Each row is a point on a tangle of strands that fork and nearly touch. The rows are in no order.
Points whose rows are less than 111 apart are linked; no others are. Some points are linked to none.
j895: [ -9  12   2 -23  28  20 -31  12  18  12  -9  -2   4  12 -12  -8  18  -4
 -19 -20   6  46   5   7  -8   2  13 -12  11   6  21   6  25 -37   7  19
 -13  14   5  19  -6   7 -26   4 -21 -13   7   6   4   1 -11  24 -18  -6]
j6: [ -8  -4  19   7 -27  -7  23 -12   7 -50   7  -5   3   1  17  20   0   8
   6 -12   5  -6  25  14   1 -10  -9   6   2   6   2  21   6  25  29 -26
 -13  12 -18 -49  22  17  -1 -10 -25  12   6   0  -6 -35   6 -60  13   3]
j882: [-50  21   9 -14 -15 -32   7 -23   2  34 -19   8  10  16 -29  14  -2 -19
   5  13  26  22  25 -33   4  -3   0   3 -12  19  25  10  11 -19   5  30
  -3  -9 -10  -6  -4   7  -9  29   0   9  -4  -4 -12  -2  25  13  13 -23]
j536: [-15   4   7  -7  28   9 -13 -15 -16   3  25  34 -25  23  21 -27  16 -24
  -3  33  -8  31 -10  26 -14  -8   5   7  23 -22  19  -4  10 -10 -38   9
 -11 -55   1  39  10   2   6   0  12 -24   5   6  -4  -2   3  22 -18 -19]
j995: [ 16  -2   0  -6  13  -6  -7   8   3 -36   7   1  14  21 -23 -25   7  18
 -13  -3   5   0 -17 -10   2 -15  20  -4  10  -3  12  -2  10 -33 -27  10
   5   9  -7   2  19  -8  -9  -5  12  16  20  25  16  -4 -36  12   6   7]
j189: [-19  13  20   1  32 -10  25  -5 -17  23  33 -29   4 -32   3  16  21  15
   8  19   1 -13 -13  12  29  22  -7  -3   2  -1  18 -23  21 -30 -24  21
  -6  15 -18  16  10  -8   6  25  30  13   5  18  -5  12  -9   7 -19  16]
j161: [-30   7 -10 -11 -24 -24   2  34 -10  -5 -20  15  -1   0 -28  -2 -12  13
  12  14  18   4  11 -27   1 -28  32   2   2  18 -11  18 -22  13  14 -22
   6   7   7   1   8  -3  -9  14  11  35 -31  -6   5 -33 -17   4  14  -7]
j483: [  4  22  17   5 -21 -14  -7   7  12 -20  -6  13  -5  20 -16  -7 -15   2
   9   2  44  -3   6 -35  11  16  19  19 -30 -13  12   9 -43  19   2   0
  12 -39  13 -50   0   0  -4   4  19  20  23  14   3  -9  26 -28  29   3]
j171: [-17  13  -1  16  48   3 -20  25 -10  35  -1 -14  -1  -8 -31   2  -2   1
  -3 -21  15 -10   5   5   9   4  17 -16  -6  -2   2  -5  13 -21   3  14
   4  17  17  13 -13  -7  -9  17  12  -2   3  12  16  -2  19   7 -11  10]
j583: [ 11 -14   7   3  24  -1 -22  17  13 -20  13 -23  -7  -7 -10 -20  16  -8
 -26  -4 -40 -20 -17  15   8  38   5 -25 -30 -23 -24  -2 -22  25  11  10
  23 -26  31  30 -20  13  -2 -24  26 -22   9  -2  22  12  16  25 -15   4]
j320: [-24   3  10  17 -22  15 -36  29   8  -1 -46   4  -8  14 -11  -5  10  17
  -7  -9  17  40  15   0 -15 -27  33  -2  20  28   9  13   7 -15   1  -1
  21   4  15   3  10 -15   8   3 -33  14 -13   5  12  -6 -33   8 -17  -1]
j480: [ 41 -11 -22 -20 -11  22  26  -3  28 -43  34   3   0  26  11 -15 -18   3
   1   8   0   8 -13 -31 -30   2 -20   3  11  -9  12  -1  20   3 -22  -9
  -3  -2  -2 -32  20  -3 -12 -23   4  15  17  -3  -8  -1   8 -12  25   5]
j891: [  2 -32 -10  10  14   4  -2  34 -23   8 -23  15   8 -13   7 -17   8  11
   3  -9 -32 -14   0  27   5 -10  11   4  12  24 -19  -1 -11  -6  10  11
  20  14  26  44  -3   2   9   6   4  -8 -28 -17   5   3 -22  15 -17 -12]
j746: [-28 -11  16 -14 -41 -27  25 -13  -6 -13 -23  15  24  -5  -4 -10 -12   4
  14  14   7  29  36  -2   6 -23   1  11  -4  22   4  34  -1  13  22 -10
  10   2 -17 -23  14  18  -9  15  -4   4 -35 -19  -7 -41  18 -13   9 -17]
j346: [ -2  -4  -9  10 -16   6 -12  39   7 -30 -24   8 -13  -3 -15  -8  -2  24
 -19 -19  10  13   4  -5   9  -2  34  -3   2 -11  -3  20 -21   6  29  -7
  17  19   9 -28   7  -2   7 -31 -19   8 -12   1   8 -40   1  -9  -5  31]
j886: [-11  13  12  11  13 -54   6  -2  -8   1  28 -10  32   8 -24   2  -6  39
  -6  10  18  10 -19 -19  15  -4  23  17  -3   7  -9 -15 -23   7 -34  26
  -7 -12  -8  10  19 -10  19  23   1  41   9   1  32   2   1  11  24  24]
j682: [ 11  -2  -5   5  -1  32   4  -7 -19  38 -13   0 -22 -25  23   0  10 -26
   4  10 -31 -13 -14  28 -14 -16 -12  -6  29  16  -4 -10   4   8  -5 -27
  11  -2  -5  40  -1 -20  -1 -13  -6 -26 -30 -20 -17  32 -29  24 -17  -5]
j655: [ 12 -18  -5  -4   2  -3  25   3  -9  16 -11  18   0 -18  -3   4 -24  27
  -5  -4   9  34   2  -5  -3  11  -8  13  -8  -1 -11   2   9  14  21   9
   2  16  15   0 -12  28  -7 -11 -18 -16 -29 -22  -2 -44  50   3  -9   6]
j177: [ 31  -8 -23 -15 -11  13  -2   5  15 -47  13  10  -4  31  -9 -47  -8  -4
 -15   9   8  22 -20 -25 -11   7  -9   4   8 -15  16   5  17   2 -21   0
  15  -2   3 -10  15  -8  -2 -22  -5   4  23  11   5  -9 -19   7   4  17]
j63: [-27  11  -4 -17  37  10   2  11 -17  20  16  26  -5  15  -7   3   6 -29
  13 -17  12   6 -18   4   5 -20  -5  10  19   0  11   8  33 -43 -15   8
  -4   0 -20  23  -1  -4 -10  21  16 -20 -13  -3  -4 -11   2  -2 -25 -18]
j330: [  2   4  -1   5   9 -19  11  -1  -1  -4  17  11  17  11  -3   9  -5 -13
   4  -8  -3 -21  -6  -6   8  -6 -10  11 -20  -8   0  -7  -3 -11 -19   9
 -17 -15 -16  -4   3   2   6   2  26  -3   9   8  -2  -3   9 -13   6 -22]
j633: [  4   3  18  -3  23  -7  23  -2  16 -30  43 -29  -9  17  15   5   6  -5
 -11  19 -21 -16 -14  16   8  28 -19  -2 -23 -33 -19 -17   1   1 -25   8
   8 -19 -15 -34   0  15  17  -7  34   0  55  21  13  34 -11   0 -15   8]
j851: [ 21  25 -35 -12   2  48  23  -2  12   8  11  -5 -15  -6  13  37   9  18
   2 -20 -20 -16 -20  -1 -22  -3 -22   1  -3   3 -12  -5  -3 -19   3 -18
 -20  17 -22  -9  11 -15  -4 -18 -30 -20   9 -25 -35  22 -34  -6 -12  28]
j199: [ 14   8  -2   9  -6  29 -22  10  21  -4  -6  -7 -25  -2 -13 -11 -15 -42
  -7  -9  -4 -12   1   4   3  19   6 -22 -12 -24  -6   4   6  10  31 -12
  14  14   9 -19 -18   9  -7 -32   3 -17   6   4   7 -22  15  -4 -14  -7]
j340: [ 15   8  15  -7  36   5  22 -25  19  -8  24 -24 -22   0  32   8  23   8
  -1  22  -6 -22  -8  10  13  47 -28 -21 -16 -18  -6 -15   7  -3 -20  26
  -7  -3 -18 -28   3  15  19  -6   2  -9  46  17  -6  40 -12  -7  -4   5]
j745: [-42 -11   7  -7 -21 -27  -5   0  27  -6 -10   2   6  -4 -32  19 -26  15
 -14 -30  19  34  13 -14  15 -29  10   2 -30  18  -4  19  -1   5   4  20
  -8  10 -18 -35  -3  21 -23 -21 -20 -11 -17  -1  13 -45  17   0  10 -11]
j125: [  1  -8 -12  17 -28  25 -45  -7   6   7 -21  -4 -17 -11 -10 -46 -14 -36
  -7  19 -26  11  20  29   6  -1  -2 -10  21   5   4  15   3  27  26 -25
  24  13  28  15 -15  -8 -19  -4   5   3  -8  -3  13   8 -11  16  -9 -18]
j520: [  9  -7 -20   2 -38  16  20  -4  18 -15  12 -17  21   6  22   2  -7  -4
   0   1 -22 -18  -8  -2 -10   1 -30  14 -16  -5 -27 -17 -23   4   0 -20
   0 -17 -17 -26  -5  -7   5  -8  -9   0  29 -13  -8  31 -34   0  13 -11]
j158: [ 41 -15 -27 -15 -11  33  38 -18  17 -19  17 -10  -9  -7  25  -2   0   1
   4  13 -23   9 -22 -18 -40  -4 -35  -2  13   0  12  -4  29   5 -25 -10
   8  15  -5 -18  15  -9 -13 -26 -23  -4   1 -16 -27  15  -6  -9  20  24]
j247: [ 22 -18  31  -8  27   6  18 -32  -4   2   4   9  -6  -8  40   2  24   4
 -18   5 -11   0  -9   6  -6  23 -16 -22  -6 -10   6 -11  14   8 -10  43
   8  -5  13  -8   0  19   9 -25 -15 -14  -4  12   2   0  32  -1   8  -2]
j445: [ 26  -3  19  15 -31 -19   2  15  -1 -31   1  15   1  19  -2   6  -8   9
  21   7  25 -14  20 -23  -1  17   2  20  -6   2   3   1 -29  18 -20  -6
   6 -36  -1 -54   7 -13  22  16  18  33  21  13   8   9  14 -37  24  13]
j616: [-27   8  13 -12 -14 -37  21 -35 -14  30   4  22  21  13   7  30  -8  -9
  33   2  11 -11  19 -24  -1  10 -17   9   1  21  20  10  10  -9  -3  16
 -23  -2 -22  -3  -3  11  -1  38   4  31  -2  -3 -11  -6  33 -17  28  -7]
j687: [  3   9   2   9  16 -30 -10  27   2   1  10 -17  13  15 -23  -2 -14  36
 -10 -30  21   6 -23  -5  10  22  16   0 -23 -11 -24  -3 -16  21   8  16
  -6   7  16   4 -16  -5  25 -14 -11   8   4   4  35  -4  25   4  -3  23]
j25: [-31  -1  16  -1  18  -7   6   2 -18  22  21 -24   5 -22  15  -1  31   5
   7  18 -22 -11 -10  32  22   5   5  -6  11   9   8 -14  14 -34 -12  17
  15   9 -11  35   0 -20   3  16  27   6 -20   8 -12  25 -24  15 -28  -1]
j825: [ 21  -9 -19  -3  10  37   3   0 -11  -1   4   4   0   0  20  20  14   6
  11 -22 -21 -13  -7  10  -9  -4 -33  12   6   4 -11  15  10 -22  19  -3
 -35  23 -11  18  -8  -4  12   3 -19 -21 -11 -12  -4  28 -39 -14  -1  -2]
j986: [ 28   0 -23  -9   8 -10  24 -21   7   4   9  18  -4  -5  13  34  -7  19
  18 -11  18 -15   6 -16 -11  16  -8 -12   6 -13   5   0  10 -14   4   4
 -41  29 -10  -1   6   9   4   0  -5   8  -3  -9 -25  -8  17 -29  14   9]
j117: [ -6  31  -6  13  -3  -6 -13  18  -7   6 -23  15  -4  18 -38  -7 -17  -7
   2  12  32   6  12 -30   3   5  32   2 -11 -11  16   5 -27   6  15  -1
   3 -19  13 -15  -5   1   2  19  19   8  12  11 -12  -7  26  -3  10  -7]
j310: [-42   7  11  -3  47  -6  -2  29 -16  22  14  -5  13   7 -33   0   7  -7
  -4 -12  15   7 -16  10  19 -16  18   4   4  15   9  -1  18 -39  -5  13
   9   7   0  11   7   0 -20  16  28  -4 -13   8  15 -17   6  15 -22  -4]
j464: [ -8  -6  -8  -1   3  -9  -9  14   4 -36  11  -8  11  28  -2 -30  -3   3
  -2  21  -3  -5  -6   1   3 -23   6   6   9   6  -3   0   6 -15 -34  -8
  15   6 -12  10  18 -13   6  18  11  23  24  11  29  15 -71  13  11 -12]
j248: [-11 -13   0   6 -31   0 -31  -2 -12   1 -42 -16   9 -29   3  -8   1  -7
  -7   7 -17  12  30  12  13  -1   7  -3  13  15  -5  11  14   7  46  -7
  11  26  18   7 -10  -1  -8  10 -18  18 -29  -1  16   8 -25   8 -10  -8]
j34: [ 11   6   3 -17  30  31 -36   2   6  -7   0 -18  -5  -6  -1 -23  39   6
 -13  -1 -10  14 -10  25 -13   5  13 -28  25  -3  24   2  18 -28   0   2
   2  15  11  46  -1  -7 -17   7 -14 -13  -7   7   8  24 -38  16 -16  19]
j979: [ 16  -7  -9   5  20  32 -11 -10 -18 -11  -9  11   4  17  13   0  20  -8
   3 -12 -13   3  -4  20 -29   3 -24  16  -1 -10   4  13   9 -11   4   9
 -16  -3   8  12  -4   5  15   3 -10 -26  -4   9  14  21 -13 -10 -15  -5]
j944: [-50   5  13   4   9 -18 -11 -21 -16  12  -6  -1  12  14 -17 -18  14 -30
 -11   7  -5  32   9  -7  22 -10   3  13 -18   2  17   5  15 -17  -6  32
  14 -33   4  11   2   6  -8  20  18  -8   4   8  -5   6  23  24  -6 -40]
j720: [-12   8  13 -26   9 -18 -10  -1  10  19 -26   8  15   5  -1  19  22   4
  -8 -16  13  38   9 -14 -15  -4  26 -17  22  21   7   7  27 -43   4  19
 -13   3 -11  22  -5   2 -26  11 -17   2 -21 -11 -11   6   0  17 -14  10]
j554: [-19   5  22  12  26 -38  19  -7 -19   6  37 -27  22 -11 -12   3   3  35
  -3  20  11  -1 -18   7  18  14   4   3  -5   5   4 -19   4  -1 -28  23
   3   2  -9  18  10  -5  16  19  21  21  10  17  20   7   1  16   1  19]
j822: [ 44 -10  -2   6 -22  18  20 -22  -4 -23  12   5 -12   3  36  44   9   2
   7   4  -8  -3   5  -7 -31  25 -28  -7  -2 -13 -11  10 -12  23  17 -10
 -11  -8   0 -30   9  14  13 -34  -8 -20 -12 -15 -24   5  18 -35  21   8]
j318: [ 29 -15   3   3 -37   3  14 -28  -8 -44  20  -6   1   3  36  37  17   2
   7  -8 -16  -6  13   9 -18  -8 -18   5  -1   1  -5  12  -3  27  22 -21
 -23   8 -15 -37  16   8   0 -36 -29  -8 -12  -6 -17 -17   0 -44  17   5]
j291: [-21  31 -18   6 -17   8  12   7 -11  24  -3  15 -13   9 -17  15 -24 -27
  24  24  20  -7  12 -22  -5  -9  -3  14   9   0   5  13   2   3  20 -44
 -15   3 -13   1   1  -5 -14  41  21  19  -6 -13 -15   0  -1  -8   0 -11]
j566: [ 28 -11  10  15  42  21   1   4 -27 -14  -1  18  -7   2  17   9  37  10
   8   1  -2  -5  -1  33  -5  24 -11   0  13 -14  -1   0   1 -18 -18  21
   3 -26   4  18   6  10  28   5   1 -36   2  14   3  24   7 -13 -14  14]
j519: [ 26  13   6   4   6   6   5 -23  14  17   2 -27 -28  -7  24  28  -2  -4
   2   2   9 -35   2 -11   6  55 -23 -22 -20 -22 -17 -23 -12  20  11   0
 -16  -4  -1 -30  -5   6  21 -11  10  -7  41   7 -15  28   8 -10   3  10]
j120: [-27  -1  25   3 -42 -13  12 -15 -12 -31 -19   9   7  -3   5   1 -10   2
  12  11  28  13  36  -6 -11 -18   4   6  10  19  27  19   5  21  12 -30
   2  -3 -19 -51  19  -2   4  19 -15  16  -7   2  -9 -33  19 -34  13   1]
j38: [-10   0   7  -8 -12   5 -37   6   3  -2 -26  11 -12  19   0 -37   7 -10
 -10  19  15  25   9   1 -12 -22  24   8  35  23  14   3  16   0 -26  -8
  19 -14  13  14  11 -31  14   3 -20  19   5   9  18   0 -33  32  -8 -12]
j227: [-34  -5  10   5 -16 -27 -21 -15  -5  27 -25 -22  27 -16  -3   8  -1   6
 -14 -12  -3  13  16   4  13  -5   7  15 -10  26  -4   0   9  -6  18  15
  -4   6   5  -3 -27  -7   1  11 -15  13 -17   7  18  11 -13   6  -2  -7]
j299: [  3 -11  -1  20 -10  12 -32  23   5  -4 -33  10  -2   0  -8   8   9  25
 -24 -19   6  19  11   2  -7 -18  37  -9  12   7  -2   6  -8 -14  15  12
   1   1  16   3  -9  -2   2 -15 -26  -3 -10   7   1 -10 -14   4  -4  18]
j55: [ 15   3 -15 -26  11 -13  15 -14   7   2 -15   5   1  -3   2  23   0  26
   7 -10  27  20   5 -23  -8  -6   6 -12  15   1   9   5  19 -22   9  23
 -20  31  -7  12   1  11 -16  15  -4  14 -19  -1 -16 -15  11  -4   4  14]
j506: [ 19 -10 -27   0  -2   2   7  -6  -8  10 -24  -1  11 -11 -19 -14 -23  13
   2   6  -6  20  17  -5   8  30  -6  -2  -8   1   6   7  -6  11  37   5
   3   8  36  25 -10  24 -14  16  -4  -4 -11 -12   4 -11  36  15  -3 -12]
j726: [ -3 -27   4  -6 -38 -20  22  -3 -14 -14 -25  22  16 -14  12   3  -7  23
   5  -3  -2  52  29  -2   0 -10   3  20  -2  18  -1  18  -9  24  18   3
   7  -1  11  -8   2  17   4   1 -21  -5 -43 -20  -4 -43  37 -11   2  -2]
j486: [ 20   6  -7 -16  -9   1  26   7  30 -42  31 -27   3  35  -5   5   6  -4
   9   2  -7 -10  -2 -22  -7  29 -30  16 -11 -25 -19 -26 -19  -3 -29 -10
   7 -25 -22 -33   4   9  11   6  15  14  78  -3   4  33 -10  -4   9  23]
j92: [ 38  -1 -15  -1 -22  16  12 -21   1 -20  10   4   3  12  32  25  12 -12
 -10   1 -14 -12 -10  -7 -22   8 -27  -4 -17 -21 -21  -3 -28  18  -3 -12
  -9 -34  -8 -20   0   5   1 -27   0 -22  16  -8 -10  28 -11 -10  19   4]
j143: [ 13 -21  21  13  37   0  14  -9 -18  -1   0  14   2  -5  17   0  34   8
  -9   2   0   8   0  14  -3  30  -4  -1 -10 -17   6 -16   4  -8 -24  39
  15 -30  18  -2   4  10  28  -5   4 -22   9  11  14   8  36   4 -14   1]
j341: [ 16  -6  12  13  21  25 -20   2   8   9  -8  -8 -11 -22   3 -21  -1 -21
 -13   6 -16 -27 -10  14  13  26   3 -26 -19 -25  -8  -9  -3  22  18  12
  16 -11  32  11 -20   8  -4 -26   4 -21   7   6   8   9  18  13 -14   0]
j601: [-19 -13  10 -10 -23 -37   0 -33  -2   5   1  -5  26 -15   9  20  -4  14
  10 -29  -3 -15  -3  13  26 -11 -15  18 -13  29   0  -2  15   0   2   9
 -27  35 -17  -8 -19   2  -4  -2 -26  12 -21   3  10 -18 -11 -17   6   1]
j905: [ 27 -24  15 -12 -19 -28  32   8  16 -17  15 -21   9  -7  19  -6 -10   0
   0  -7 -12 -28 -27 -19   7   4 -22   4 -23  -7 -14 -27  -4  32 -13  -1
   7   2  -5 -31  -6  -1   8 -34   3  10  10 -13   5  -9  21  -9  10  20]
j442: [-25 -15  10  -8 -26 -46  12  -7  19   5   7  -5  15 -16 -12  20 -24  32
  -6 -27  10   8   1  -6  15 -35  -6  15  -4  31 -14  -3  12   7  -9   6
   3  40 -14 -12   5   9 -19 -12 -44  13 -28  -7  17 -40  14  -5  13  20]
j234: [ -2   4   2   1  42 -13 -13  40   6  30   5 -20   2 -13 -30 -11 -14  28
 -21 -29  20  14 -27   4   0   5  22 -16  -6  -8  -8 -11 -10  10  -3  26
  -3   8  13  18 -13   0   0 -10 -11   2   0  -1  23 -17  25  24 -12  21]
j285: [ 21   0   1  25 -11  43 -48  -4   0   5 -31  -1 -30 -11   3 -32   8  -5
  -4   2 -33  -8   6  32  -5   2   6 -10  34  10  14   2  -9  29  12 -13
  25  14  44  36  -5 -12  -8 -10 -18 -23  -1   0  20  24 -23  21 -16   1]
j472: [ -9   7   1  -2   6 -32  -1 -14   2  24  24  -6  12 -14   3  19 -11 -18
   3  -6  -8 -39  -9  -1  22  11  -4  -1 -31 -10 -10 -10  -2  -1  11   3
 -26   8 -13   4 -19  10   2  -3  14   0  12  -3  -7   4  10  -6  14 -19]
j703: [-21   9  -1  -5  12   7 -33 -21  -6   2  11  22 -17  28   4 -38   6 -43
  -6  17  -4  34  -8   7  -2  -3  -2  21  -3 -23  18   8  17  -1 -16  10
  -1 -42   4  18  -1  13  -2  13   2 -21  18  11  -3  -2   5  13 -14 -38]
j715: [ -4  -4 -24  12  -7   9 -39  17  -4 -10  -1   8 -17  24   3 -44  -7 -12
  -1  26   6  -1  -4  -2  -5 -13  15   7  17 -12  -1   8  -2  16 -28 -20
   0 -16   7  16  13 -24  20  11   2  13  18  15  27   9 -51  22   7 -24]
j512: [  7  11  19 -15  27  15  -5 -11   3  24   6  10 -19 -25  18   6  19 -28
  -7   9   1 -27 -14  11 -12 -21  13 -31   7 -15  14 -20  14 -15 -15  -6
 -11   4 -16  25 -13  -4 -17 -21  10 -16  -9   7 -25   8  -6  -1   0   4]
j274: [-11  28 -18  12   1  13  18  11  -4  43  -1 -14 -13 -14 -22  24 -29 -21
  26  12   9 -34   4  -7  11   4 -17   2  -5  12   7  -8   7  -2  14 -40
  -6  32  -3 -15 -14  -6 -16  23  15  19  12   1 -13  11   8  -4  11   2]
j740: [ -2  -9 -12  29  29  12  14  46 -29  19 -10   6   4  -6 -11  -7   0  -2
   7  -1 -11 -26  -8   8  12 -13   5   6  11  11 -23  -8 -12 -13 -17 -22
  17   3  10  20   1 -22  19  26  33   3 -10   4   6  19 -11   8 -14   2]
j810: [-18  17  -9  12 -33  -7  10  17 -12  -6 -12  13  10   2 -15  20 -19   3
  17  25  18 -16  22  -9   2 -21  17   7  14  14 -10  22 -27  11  25 -43
 -14  13   0 -12  19   0   2  32  21  36 -12 -12  -7  -8 -22 -17  17  -4]
j663: [-21   1   4  -5   3 -45  -1   4   1   7   1  -3  25   1 -34  -7 -19  17
 -16   4  20  20  -6 -27  17 -12  43  -6 -18   6  -6  -9 -18   6 -17  20
  -6 -18  -1  20   6  -4 -11   6  16  17   2   2   5 -18  13  30  22   4]
j768: [ 12 -14   6  15 -27   8  -2  12  -3 -27   1  -5  10  26  13 -20   1  -3
  13   9   2 -23  -3   0  -3  -3 -22  32  -9   5 -13 -16 -11  19 -23 -18
  14 -38  -1 -45   4 -11  21   3   8  20  30  15  17  27 -23 -19  16  -4]
j831: [  9  -3  -5   1   3  35 -24  -3  -9  22  -8  -6 -16 -34  13   5   8 -29
   9 -15 -38 -24   6  30  -6  -7 -11 -10  16   7 -12   3  -8   4  33 -12
   1  11   4  38 -20  -8 -12  -2   4 -38 -37 -16 -15  24  -8  10 -13 -12]
j999: [ 12   0 -15  14   4  29  24  -4  -5  27   1 -10 -13 -13  15 -10   5 -11
   0  17 -20  -5 -19  13  -7  -7 -21   4  29  -4   6 -33   7  -4 -25 -17
  16 -10 -13   7  20 -27  12   4   5 -17   4   3 -23  37 -19  15 -17   7]
j29: [ 19  -8 -14  12  17 -23 -28  40  -2  -6  13 -15   4   3 -22 -29  -6  15
  -6 -20 -15 -19 -10   8   6  22  10 -10 -29 -20 -35   8 -36  28   7  -4
  21   0  34  32 -25  -8  23  -5  14  -5   3  -9  35   2  21  16 -10  14]
j153: [ 18  11   9  10  27  38 -42  13   1  13 -19 -21 -21 -25  -6 -18  21  11
 -10 -18 -18 -10   7  28  -1   3  11 -23  29   8  15  -9   1  -5  11   6
  26  21  30  40 -22  -8 -19   0 -18 -10  -5  17   7  20  -4   8 -12  26]
j967: [ -6   1  -7 -14 -25 -34  37 -27  -6  22  14  15   6   4  14  38 -12   4
  34   0  14 -16  15 -18   1  -3 -15  12  14   4  -8   3 -11 -11  -3 -11
 -39   9 -28  -4  -3  15  -1  19  15  30 -10 -19 -29  -3  32 -23  29   0]
j33: [ 10  12  -8  -3 -15  -6  12 -24  21  29  32 -24  -3 -20  25  31 -10 -11
   7  -3 -12 -42 -11  -4  11  24 -15 -14 -40 -17 -25 -20 -25  16  20  -9
 -41   0  -3  -7 -23  13   7 -21  -5 -12  30 -23 -20  13   8  -5   8  -5]
j403: [-14   3  17 -20  43  22  -3  -5  -7  30  10  21  -6  -8  17   2  19 -28
   3  -5   5  -8  -9  20  -6  -2   3 -15  12 -17  26 -11  20 -23 -11  27
   4  -5 -17  27  -5   8  -8  -7   5 -26 -11   2 -22  -8  20  -7 -20 -21]
j99: [-13  13  -7  -5 -17 -19   1  15  -2   2 -13  13  12  12 -38 -15 -22  11
   5   0  19  33   9 -33  16 -18  35  14 -21  15   1  17 -33  -4  -2   1
   4 -29  22  -1   0  -3  -9  29  21  13  -3 -11  -5 -23  17  16  12 -21]
j493: [-19  11  16 -16 -24 -15 -16 -25  24 -26  -5  14   4  17 -18  -3 -19 -10
 -10  -6  24  17  19 -10  12 -26  10   5 -40   2   1  19 -13  11   0   7
  -6 -23 -13 -41   4  16 -11 -18 -10 -14  -3   5   6 -44  25 -18  14 -37]
j305: [ -5   6   4 -15 -16 -19  -4 -29   7 -22   3  27  16  29   0   4 -12  -8
   2 -10   8  -2   7 -10   0 -31  -1  13 -11  -4   7   9   2  -3 -14   7
 -12  -5 -18 -23   6   1  -9  -9   3  -2  -4   6  -6 -25   9 -23  20 -27]
j972: [ 19  13 -19 -12 -21  30  16   0  27  -8  11   3 -36  -8   9  23 -11  -6
  -3  -8   4 -10 -14  -4 -18  -2  -4 -11  14 -11  -3  -9   4   7  14 -49
 -12  30 -23 -25   3   1  -8 -30 -23   4  15  -9 -28  -8 -25 -11 -11  27]
j930: [  8   0  -7  10 -14  28   5  14  10 -21 -11   9 -18  -6  -4  -9 -19 -10
 -12   0   3   1  -6   0 -10   0   0  -7  13 -14   2  23   5  18  33 -32
   6  24  -5 -16   2   2  -7 -14 -11  -5  -7  -3 -12 -30  -6  -6 -15  10]
j684: [-32 -21   9   2  21 -29 -14  17 -11   7  -6 -12  26 -14   3  -5  24  14
  -5  -4 -23  -7  -4  35  13 -15  21 -12   5  23  -7  -5  -1 -16  -9  15
  17 -13   5  44   8  -7  11   5  22   1 -24   0  15  -5 -36  22 -10 -14]
j706: [ 27 -24 -30   6 -14  35  30 -16  -5  -7  -1  15  -1   6  28 -18  -6   1
   3  29 -22  18  -7  -8 -39  -6 -25  20  32  -3   5 -18  13  18 -29 -18
  19 -25   4  11  29 -16  11  -8 -10  -6  11  -6 -18  26  -3  17  12   9]
j762: [  1   9 -14  15   9  21  -6   2   4  46 -12 -17 -22 -37  -9  14 -19 -14
  16  -9  -5 -30  12   9  15  -8 -10 -14  13   3 -10   9  -2   0  29 -30
   7  44   2  16 -16 -15 -11  13  12 -12 -21  -9 -15   9  17  -4 -16  -9]

Follow the links from the first point to the second, and from the first to the third. Name the last point that the two ways share.
j520, j291, j684: j99
j143, j310, j177: j930
j825, j291, j171: j930
j189, j746, j291: j99

A fork is a point with three links, a tip a point with one. Leave the first point through the second and follow the links. Name the first fork or tip that comes.
j403, j63: j930
j891, j684: j99
j493, j745: j536
j520, j92: j506
j663, j886: j740
j227, j601: j486
j930, j972: j247
j199, j341: j512
